A landscape with many valleys, sampled at points; each row gives a point and its height.
A ball rolls from a point to the lowest of its 2 nearest points, and stops where none of them is lower. Distance is the straight distance between rows; heights are no part of it.
Z_36 height 3.54: [ 11 -27 -15 -11  -8  23 -32 -38 -22  -2 -16 -15 -26 -44   5  31 -12  26
   7 -17 -17 -32]
Z_961 height 2.13: [-27   3 -19  -7  18  38 -23 -33  -1 -11  -6  -9 -25 -49 -19  47 -10  47
  -3   0  11 -25]
Z_997 height 6.11: [ -7 -28  -5 -11 -57   8  -4 -49 -39   2 -11  17  10 -56  -7  -6  -6  12
  10   2  -7  14]
Z_710 height 5.28: [-12   9 -20   8 -37  17  17 -66 -14  -5 -27   4  -1  -9  -4  12  11  12
 -21   2   3  15]
Z_68 height 4.85: [ 11  -6  29 -16  -7 -24   1 112  23  11  53  20  32  20   8 -50 -24 -38
  26   7   2  19]
Z_548 height 5.86: [  7 -31 -24 -10 -75  27  41 -53 -14   4 -23  37   4 -25  -8  25 -20  22
  18  27  -7  23]
Z_409 height 3.95: [  0 -11  15 -19   4 -13  -3  36  -4  10  27  15  13 -17  -9 -19 -23 -13
  32  15   7   5]
Z_518 height 2.30: [-39  27 -16  23   7  21 -21 -54  -4 -15 -14 -31 -14 -24 -11  19  31  32
 -27 -22  10  -7]
Z_872 height 2.80: [ 32  30  -8  34  -6 -18  18 -22  33   6 -41 -31 -14  62  29  18  23 -23
 -54 -12  -6 -29]
Z_32 height 2.98: [-46  23  -7   2  -6   7  42 -23  -1  -4   1  39  17   0 -33   0   4  11
   1  36  25  48]
Z_77 height 3.44: [ -8  15   2  16  92 -12 -40  39  18  -3  13 -38 -11  15  -6  19   4  12
 -10   2   6 -36]
Z_355 height 0.74: [ 16  19   5   5   7 -23  13  15  15   4   3  -4  12  42   4 -20   6 -32
 -17   5   5  -1]
Z_325 height 3.94: [ 47 -22  -1  -8  -6   3 -16  10   4   9  -6 -21 -16   7  33   5 -13 -12
  18 -23 -26 -33]
Z_174 height 3.62: [-36 -15  23 -19  26 -25 -31  43 -32   9  37  20  18 -54 -27 -31 -11   1
  30  13  10  12]
Z_565 height 4.51: [ 33 -24   0  -6 -84 -16   1 -24 -27   0 -16  16  24   7  14 -36  19 -43
 -29 -28 -17  18]
Z_782 height 4.06: [ 50 -27  21 -11  12  -6 -28  40  -4   9   7 -20 -10  13  35 -14  -2 -25
  24 -38 -36 -28]
Z_4 height 1.17: [ 14  14 -11   9  26   7 -11 -10  26   0 -19 -26 -26  15   6  38  -3   8
 -21  -6  -2 -40]
Z_208 height 4.66: [  7 -27  10  -6 -73 -17 -18 -27 -48  -4 -14  17  25 -19   1 -41  28 -37
 -28 -33 -15  24]
Z_917 height 2.10: [ -9   9 -23  -3  -3  29  68 -14  47  -8 -17  32 -22  40 -13  49 -19  26
   8  43  20  16]
Z_125 height 5.00: [-19   2   0   5 -35  -9 -16 -48 -39  -9 -10  -1  15 -23  -2 -34  36 -16
 -28 -28  -5  20]
Z_829 height 3.33: [-52  37  -2   8  19 -11  31   0   0  -4  16  29  29  15 -33 -17  12   1
 -12  38  33  46]
Z_427 height 2.33: [-51  52  -5  37  25  -9   4 -28   8 -11  -4 -20  16  14 -20 -13  40   8
 -39   3  27  23]
Z_417 height 0.92: [ 30  15  -9   7  33   5  -1  24  48   4 -13 -34 -30  36  18  37 -13   2
 -14  -3  -3 -49]
Z_700 height 2.57: [ 39 -24  24 -19 -57  -5  14  56  15   6  19  17  23   6  25 -33 -22 -35
  28  -8 -11  15]
Z_341 height 3.84: [ 30 -10  -9  -5 -11   5  -4 -12   2   4 -11 -11 -12   2  15  10 -13  -5
   3  -7 -12 -22]
Z_50 height 5.39: [ -8   8 -28   7 -45  26  46 -69   2  -6 -36  23  -7  10  -7  29   4  17
 -19  19   4  21]
Z_181 height 4.52: [-62   3  15  13  68  -2 -62   0 -43 -20  24 -39 -11 -54 -17 -20  38  44
   7 -36   4  -7]
Z_273 height 0.94: [ 54   7   5  13  14  -9   5  44  46  11  -7 -40 -22  61  58   5 -11 -26
  -1 -26 -27 -43]
Z_102 height 3.96: [ 60 -64  27 -18 -15  -4 -41  28 -48  10   3  -8  -8 -20  33 -22  12 -17
  28 -60 -55 -18]
Z_630 height 4.27: [ 39 -18  11  -9 -28 -17 -12   7 -13   3  -4  -3   8  11  21 -27   8 -39
  -3 -29 -22  -6]
Z_200 height 1.92: [-25  13  -5  -3  32  12 -15 -12  -1  -3   4  -7  -9 -23 -20  19 -11  21
   4  13  17  -9]
Z_131 height 0.58: [ 40  18   0  16  37  -2   7  53  62   9  -5 -44 -27  64  40  25 -13 -12
  -9 -11 -13 -53]
Z_751 height 3.26: [ 13  20 -21  20 -18   6  20 -49  15   0 -35 -13 -14  27   9  26  10  -2
 -36  -1  -1 -14]
Z_578 height 3.79: [ 42 -62  19 -23  -6   3 -50  10 -45   7   3  -6 -15 -46  23  -8  -4   2
  40 -41 -42 -24]
Z_643 height 3.47: [  48  -44  -11   -8 -104   25   63   -8   19    7  -10   29   12   10
   26    4  -32    2   28   16  -17   29]
Z_85 height 2.48: [-22  15  -9  -4  67   4  -3  44  26   4  28  -2   1   2 -26  24 -32  29
  17  45  27 -12]
Z_57 height 6.43: [-18 -32  26 -21 -33 -18 -27   6 -53   1  13  26  18 -64 -17 -37   6 -13
  16 -14  -1  20]
Z_650 height 4.53: [ 10   6  16 -14  15 -16  18  99  35  11  52  11  28  30  11 -33 -33 -18
  35  25   6  14]
Z_328 height 2.74: [-55  28 -17  12  -8  25  50 -49   4 -12 -12  37   4   5 -32  20  13  27
  -2  35  27  47]
Z_233 height 2.14: [-25  38 -13  17  16   1  64 -16  36  -8 -11  30   1  58 -21  18   7   9
 -20  43  30  38]
Z_478 height 3.06: [ 28  17  -8  17  -3 -11   6 -19  17   4 -26 -24 -10  39  23   8  11 -21
 -29 -13  -8 -21]
Z_309 height 3.63: [ 15 -14   9 -20  10   4  -1  45  12  12  26   5   1 -13   4  -6 -39  -2
  47  17   3  -9]
Z_528 height 1.83: [-19  58  -4  45  18 -14  28 -28  29  -5 -22 -16   8  51  -7   6  38  -7
 -56  11  20  15]
Z_984 height 3.97: [ 24   0  18  10  78 -21 -39  47   3   7   5 -40 -20  30  19   2  14 -13
  -2 -30 -24 -39]
Z_841 height 4.11: [ 38 -12  15  -3  42 -15 -33  35  -6   8   3 -30 -16  19  26  -7   7 -18
  11 -33 -27 -32]
Z_80 height 5.16: [ -2   3  -8   4 -26  -2  -5 -49 -21  -3 -18  -4   8 -12   3 -11  17  -9
 -19 -14  -4   8]
Z_517 height 2.31: [-16  50 -12  32  24  -4  45 -16  41  -3 -21   1  -2  59 -11  22  20   2
 -40  31  26  16]
Z_78 height 3.61: [ 19 -49  14 -15  13   7 -56 -13 -57   0  -4 -14 -24 -55  16  -2   8  16
  22 -43 -34 -26]
Z_186 height 3.08: [-18  16  -9   6  85  -1 -29  42  26  -3  22 -22  -6   3 -20  28 -15  26
   0  23  18 -30]
Z_512 height 6.27: [ -2 -40  12 -18 -57  -7 -15 -17 -45   6   1  26  18 -64  -9 -23  -3  -6
  17  -8  -4  17]
Z_552 height 1.89: [-16  16 -18   4  -8  14  76 -20  35  -8 -18  43  -8  54 -14  27  -7  12
   4  47  23  40]
Z_790 height 1.82: [ 49  11  21   1 -19 -18  20  69  46   2  21 -10  12  62  51 -37 -15 -51
   3 -20 -18   0]
Z_205 height 5.98: [ 18 -31 -15 -10 -74  15  14 -54 -25   5 -19  20  10 -30   1   8 -11   5
   6   7 -14  11]
Z_43 height 2.58: [-29  -1 -21  -4  -9  34 -21 -54 -23 -10 -10  -7 -18 -57 -12  29  -2  43
   1  -5   3 -12]
Z_396 height 1.38: [ 49  17  11  12  -2 -20  17  51  43   9   6 -25  -3  71  51 -21  -4 -43
  -7 -22 -20 -18]
Z_279 height 5.73: [ -3 -28 -20 -13 -57  31  66 -39   3   1 -20  53  -6 -10 -13  34 -24  29
  36  42   5  36]
Z_402 height 2.24: [ 46  -7  20 -11 -28  -8  11  60  27   5  23  -1  12  28  36 -33 -23 -39
  23 -13 -15   1]
Z_469 height 3.41: [ -8  30 -23  19  -3  18  24 -46  22  -8 -32  -6 -15  19  -6  35  11  18
 -36   8  13  -4]
Z_692 height 3.02: [-19 -28 -19  -7 -35  27 -33 -64 -45  -5 -12  -5 -14 -78  -3  17  -3  44
   9 -17 -12  -8]
Z_463 height 2.78: [-56  32 -12  25  35  20 -29 -32  -2 -18   2 -36 -14 -30 -23  19  28  43
 -19 -15  19 -11]
Z_851 height 2.90: [ 22 -19  15 -21 -52  -4  26  33   7   9  15  32  22  -1   0 -24 -18 -27
  23  10   4  24]
Z_575 height 5.50: [-12   4 -17   1 -54  13  60 -58  -2  -5 -25  44   9  14 -12   9   8   6
  -7  26   9  46]
Z_413 height 3.78: [  2 -36  17 -13  45   5 -61   1 -50  -4   6 -22 -28 -53   6  -1  11  22
  21 -39 -23 -26]
Z_760 height 2.84: [  3 -13  10 -23  37   3  -6  71  20  15  41   1  -1 -19  -2   2 -51  14
  61  31   7 -17]
Z_47 height 3.72: [ -3  14  14  23  97 -26 -45  46   5   0  11 -41  -4  26   1  -1  23  -2
 -18 -14  -6 -28]
Z_659 height 4.26: [ -8 -26  27 -26   4 -22 -22  48 -24  11  32  20  17 -41 -15 -31 -17 -16
  34   4   2   8]
Z_844 height 3.71: [ 31 -33 -12 -11 -33  13 -17 -30 -18   4 -15  -6 -12 -25  16  13 -17   5
  12 -10 -23 -22]
Z_976 height 1.64: [-16   6 -16   3  25  27 -40 -35   4 -16 -16 -27 -31 -32  -6  45   9  38
 -22 -26   0 -41]
Z_931 height 1.81: [-44  42  -9  28   9   8  -6 -47  -2 -11  -9 -23   3  -7 -15   1  35  18
 -29  -9  20  10]
Z_919 height 2.51: [-34  29 -24  15  -4  30  51 -51  23 -14 -23  27 -10  24 -23  39  11  29
 -18  33  23  29]
Z_977 height 1.37: [  8   2 -20  -2  17  24 -22 -22  17  -7 -20 -23 -32 -10   1  51  -7  23
 -18 -12  -7 -47]
Z_103 height 6.61: [-21 -16  25 -18 -19 -26 -31  15 -47  -3  15  17  24 -34 -15 -48  18 -29
  -7 -19   1  22]
Z_729 height 3.68: [-38  31  -1   7  38 -22  26  33  11   3  29  24  35  27 -32 -23  -1  -5
  -9  46  32  36]
Z_666 height 3.20: [ 37 -28   2 -14 -78  10  46   9  11   7   0  32  15   2  14 -10 -25 -12
  26  12  -5  23]
Z_620 height 1.14: [  0  35  -3  16  13 -16  20  -6  20   1  -7  -5   7  40  -3  -3  11 -18
 -27  12  14   6]
Z_972 height 2.28: [-22  18 -31   2   3  38  56 -32  45 -16 -26  28 -27  29 -24  68  -6  41
 -12  38  21   9]
Z_750 height 5.61: [-20 -12 -14  -8 -51  21  62 -43  -4  -1 -19  60   6  -4 -21  15  -8  16
  20  39  11  50]
Z_329 height 1.96: [-20   5   8  -7   6 -12 -13  -9 -22  -2   9   3  12 -22 -12 -21   6  -6
   1   1  12  11]
Z_615 height 2.67: [-45  -1  16 -12   6 -16 -12   9 -33   2  23  21  23 -48 -30 -30   0  -1
  13  10  16  26]
Z_339 height 5.19: [  8 -12  33 -17   1 -33 -24 101  -6   7  44  16  31  19   0 -54  -2 -48
  10 -10  -5  16]
Z_952 height 1.00: [-17  -1  -5 -18  57   7   3  67  27  14  43   6  -1 -11 -21  17 -52  29
  47  53  23 -12]
Z_959 height 4.07: [-30 -18  25  -2  72   3 -68   5 -52 -13  16 -31 -27 -56  -5  -9  29  38
  13 -43 -15 -19]
Z_490 height 1.47: [ -4   9   1  -6  22  -2  -3   6   4   1   8  -2   0  -2  -9   1 -12  -2
   8  14  13  -3]
Z_831 height 4.00: [-13  22   4  -1  38 -25  15  54  19   7  33  10  27  33 -17 -22 -14 -14
   4  37  22  15]
Z_569 height 4.25: [  7  10  12  -5  37 -25   1  72  23   9  39   1  21  31   1 -29 -19 -21
  18  20   9   0]
Z_238 height 4.10: [ 41 -45  20 -18 -27  -9 -32  17 -33   6   3  -1   4 -15  24 -25   5 -27
  18 -40 -35 -10]
Z_909 height 4.38: [ 34 -18   0   0 -47 -17 -10 -22 -24   1 -18   0  10  12  20 -26  21 -38
 -23 -30 -25   0]
Z_764 height 1.11: [ 21  10   1  -2  18  -9   2  19  20   6   5 -11  -2  26   9  -3 -11 -16
   2   6   3 -14]
Z_199 height 2.35: [  5  46  -4  39   9 -22  22 -26  30  -1 -33 -21   2  58  12   5  36 -22
 -60  -2   8  -4]
Z_157 height 4.83: [ -6 -11  14  -7 -32 -19 -21 -17 -41  -7  -5   7  17 -19  -1 -40  28 -31
 -22 -31  -6  18]
Z_950 height 1.68: [-33  43  -3  22  35 -11   7 -11  12  -6   6  -9  14  21 -19  -4  16   2
 -26  17  25  16]
Z_676 height 3.34: [  5 -43  -8 -14 -18  20 -47 -46 -48  -3  -9 -11 -23 -67   8  16  -8  31
  16 -25 -24 -26]
Z_30 height 2.46: [-46  22  -3  11  46   8 -31 -13  -6 -10   9 -22  -4 -28 -22  10   8  29
  -7   4  20  -7]

Where does a ball stop that starts at each point below?
Z_782 | Z_131
Z_57 | Z_78
Z_575 | Z_78
Z_650 | Z_552
Z_174 | Z_355
Z_181 | Z_355
Z_339 | Z_552
Z_909 | Z_78
Z_666 | Z_131
Z_984 | Z_952
Z_692 | Z_131

Call two points neighbours if one is among the 2 nearest of the other. Go from one point of each pair to the other, from neighbour to neighbour, staying as low as possible. Name the highest point that can't be avoided.
Z_528 / Z_552 | Z_517
Z_131 / Z_78 | Z_181
Z_931 / Z_952 | Z_659
Z_131 / Z_952 | Z_841
Z_931 / Z_355 | Z_427
